Points on a hilly landscape, in no order, each with its height.
A climber steps from a point to whichever of its 4 nearest points has the largest rise for the distance, and stops where none of them is higher. Distance is the straight distance between rows; heights are no part of it.
q192 h=5.85: [112 155 130 137 110 185 179 203 125]
q964 h=3.30: [132 178 128  59 120 146 105  83 169]
q158 h=4.03: [133  89 137 179 136  81 117 134  98]
q688 h=5.20: [122 101 143 126 135  74 112  89 122]
q55 h=4.99: [151  92 106 177 124 126 122 158  96]
q535 h=4.95: [135 123 126  92 131 115 103  88 129]
q475 h=2.36: [141  86 132 183 132  89 117 144  96]
q564 h=3.85: [150  87 127 204 126  95 123 156  85]
q253 h=4.56: [121 151 114 145 123 181 168 196 123]
q645 h=4.15: [140 110 116 121 134 130 110 123 118]
q443 h=6.26: [122 124 141  93 125  64 115  52 144]
q491 h=7.13: [155 106  90 185 124 151 139 176  92]
q778 h=4.55: [116 122 145 106 129  55 121  49 147]
q76 h=3.24: [148  93 114 166 126 118 118 148 101]
q306 h=5.57: [133 108 132 114 132 102 105  96 120]
q345 h=5.47: [128 100 138 127 135  85 111  95 118]
q396 h=3.45: [130 150 120  92 134 158 111 113 148]
q692 h=5.74: [144 103 108 147 131 132 115 142 111]
q19 h=5.73: [117 107 149 132 137  64 118  74 130]
q375 h=3.36: [131 166 126  69 128 151 105  91 161]
q126 h=3.21: [133 148 120  84 132 142 103  97 145]
q533 h=6.21: [155  96  99 183 121 138 131 166  92]
q32 h=2.54: [124 152 121 111 133 173 133 145 148]
q601 h=4.34: [108 155 146 111 108 187 169 181 144]
q718 h=0.46: [119 154 122 115 131 178 146 160 144]
q689 h=5.38: [108 167 149  82 111 185 156 143 168]
q522 h=3.73: [137 124 115 111 136 143 106 121 126]
q763 h=5.61: [104 164 156  84 101 189 167 155 164]
q307 h=4.81: [135 104 125 125 133 111 108 110 114]
q297 h=2.80: [137  90 136 194 134  81 121 145  89]
q911 h=4.96: [157  87 114 204 120 113 128 166  82]
q751 h=4.39: [130  93 139 146 135  86 113 115 110]
q555 h=5.16: [118  99 149 164 148  63 120 106 116]
q738 h=6.78: [105 154 152 107  96 187 180 196 136]
q446 h=7.15: [121 112 141 107 131  76 111  72 129]
q457 h=5.37: [132 135 127  74 125  95 103  66 137]
q353 h=7.63: [132 136 108 125 136 165 127 150 132]
q290 h=6.31: [109 157 142 120 105 186 174 195 133]
q624 h=2.29: [118 182 143  67 113 173 131 104 183]
q416 h=6.04: [129 114 132 101 130  96 107  83 126]
q245 h=3.72: [133 139 117 100 134 152 111 116 141]
q115 h=4.41: [146  95 116 155 128 117 114 142 104]
q410 h=2.72: [135 132 118  99 135 138 104 107 133]
q452 h=6.06: [113 154 136 137 100 185 184 215 114]
q841 h=7.31: [125 118 137  98 128  75 111  65 132]
q857 h=3.48: [116 154 124 129 122 181 162 181 134]
q547 h=6.35: [112 154 148 124  89 188 187 214 115]
q128 h=7.21: [106 161 147  95 109 186 163 160 159]
q903 h=5.94: [126  94 145 172 140  71 118 120 107]
q695 h=7.66: [115 113 148 125 138  60 118  66 137]
q341 h=5.41: [123 147 110 141 131 177 156 181 127]
q690 h=4.87: [111 173 150  73 108 181 152 124 180]
q392 h=5.64: [138 125 108 119 137 150 115 136 126]
q909 h=3.57: [116 166 138  88 123 177 137 129 167]
q949 h=3.40: [122 157 123  99 133 172 130 131 155]
q675 h=4.86: [134  97 129 133 133 101 107 112 112]
q500 h=5.92: [158  93 104 192 120 131 128 167  87]
q424 h=6.54: [136 130 101 136 134 164 133 160 125]
q822 h=4.33: [139  96 126 142 131 106 111 125 107]
q770 h=5.14: [129 145 104 159 126 178 164 194 112]
q782 h=3.43: [135 136 122  87 131 128  99  90 135]
q379 h=2.12: [124 185 138  60 116 162 119  92 181]
q724 h=3.11: [144  92 132 223 131  81 124 159  78]
q389 h=5.72: [129 105 136 117 132  89 110  90 121]
q178 h=6.33: [147 112  92 168 129 155 136 170 101]
q134 h=6.94: [133 139 103 149 131 173 151 181 120]
q805 h=5.65: [144 124  87 174 127 169 152 187 101]
q202 h=6.53: [122  94 144 184 146  63 119 122 106]
q925 h=0.28: [107 112 149 166 163  50 125  81 134]
q835 h=4.17: [124 150 111 160 121 180 176 205 111]
q291 h=6.01: [144 115  96 156 130 154 132 164 109]
q991 h=3.28: [140  89 132 205 131  82 120 152  87]
q109 h=5.27: [119 156 121 148 115 182 176 207 116]
q523 h=6.02: [118 119 146 108 131  59 117  56 140]
q856 h=3.22: [111 157 134 118 118 184 167 180 142]
q590 h=3.93: [134 166 124  60 126 128  97  75 156]
q57 h=3.79: [134 153 123  64 122 110 101  66 146]
q882 h=6.17: [112 121 148 119 140  51 123  49 146]
q826 h=3.49: [110 114 149 146 149  54 125  71 137]
q637 h=0.41: [120 190 144  57 107 167 125  92 190]
q768 h=5.00: [126 142 109 132 133 174 143 169 132]
q238 h=5.15: [128  97 141 208 145  64 124 143  93]
q7 h=2.75: [149  87 119 179 127 110 120 149  93]
q946 h=2.55: [116 103 149 149 144  64 121  91 124]
q263 h=4.89: [106 128 148 140 149  42 124  47 155]
q673 h=4.66: [110 162 139  98 120 182 152 153 158]
q702 h=3.52: [125 162 127  83 129 168 120 115 162]
q382 h=3.38: [128 174 132  73 126 161 114  96 169]
q851 h=6.18: [135 136  98 156 131 172 152 184 113]
q296 h=6.10: [142 113 104 142 135 147 120 147 114]
q482 h=6.28: [133 150 125  70 127 125  96  78 145]
q573 h=4.29: [112 103 148 174 154  55 122  99 120]
q458 h=3.08: [111 180 154  62 103 182 148 114 186]
q685 h=5.95: [127  94 143 190 143  66 122 131 102]
q598 h=5.21: [134 135 112 113 138 158 119 135 136]
q868 h=3.78: [134 137 122  82 129 119 101  81 136]
q796 h=6.36: [129 122 128  92 128  98 103  77 130]
q544 h=2.71: [138  89 132 165 132  90 116 134 102]
q634 h=4.45: [137 113 124 112 132 116 104 104 121]

Two climbers start at each pair of points below. Name the first point that both come to, or write never.
q991, q7 => q491
q115, q522 => q353
q925, q158 => q202
q396, q718 => q353
q702, q690 => q689
q637, q458 => q689
q949, q856 => never

For each start below, name the point where the climber stops.
q410 => q353
q109 => q738
q645 => q353
q297 => q202
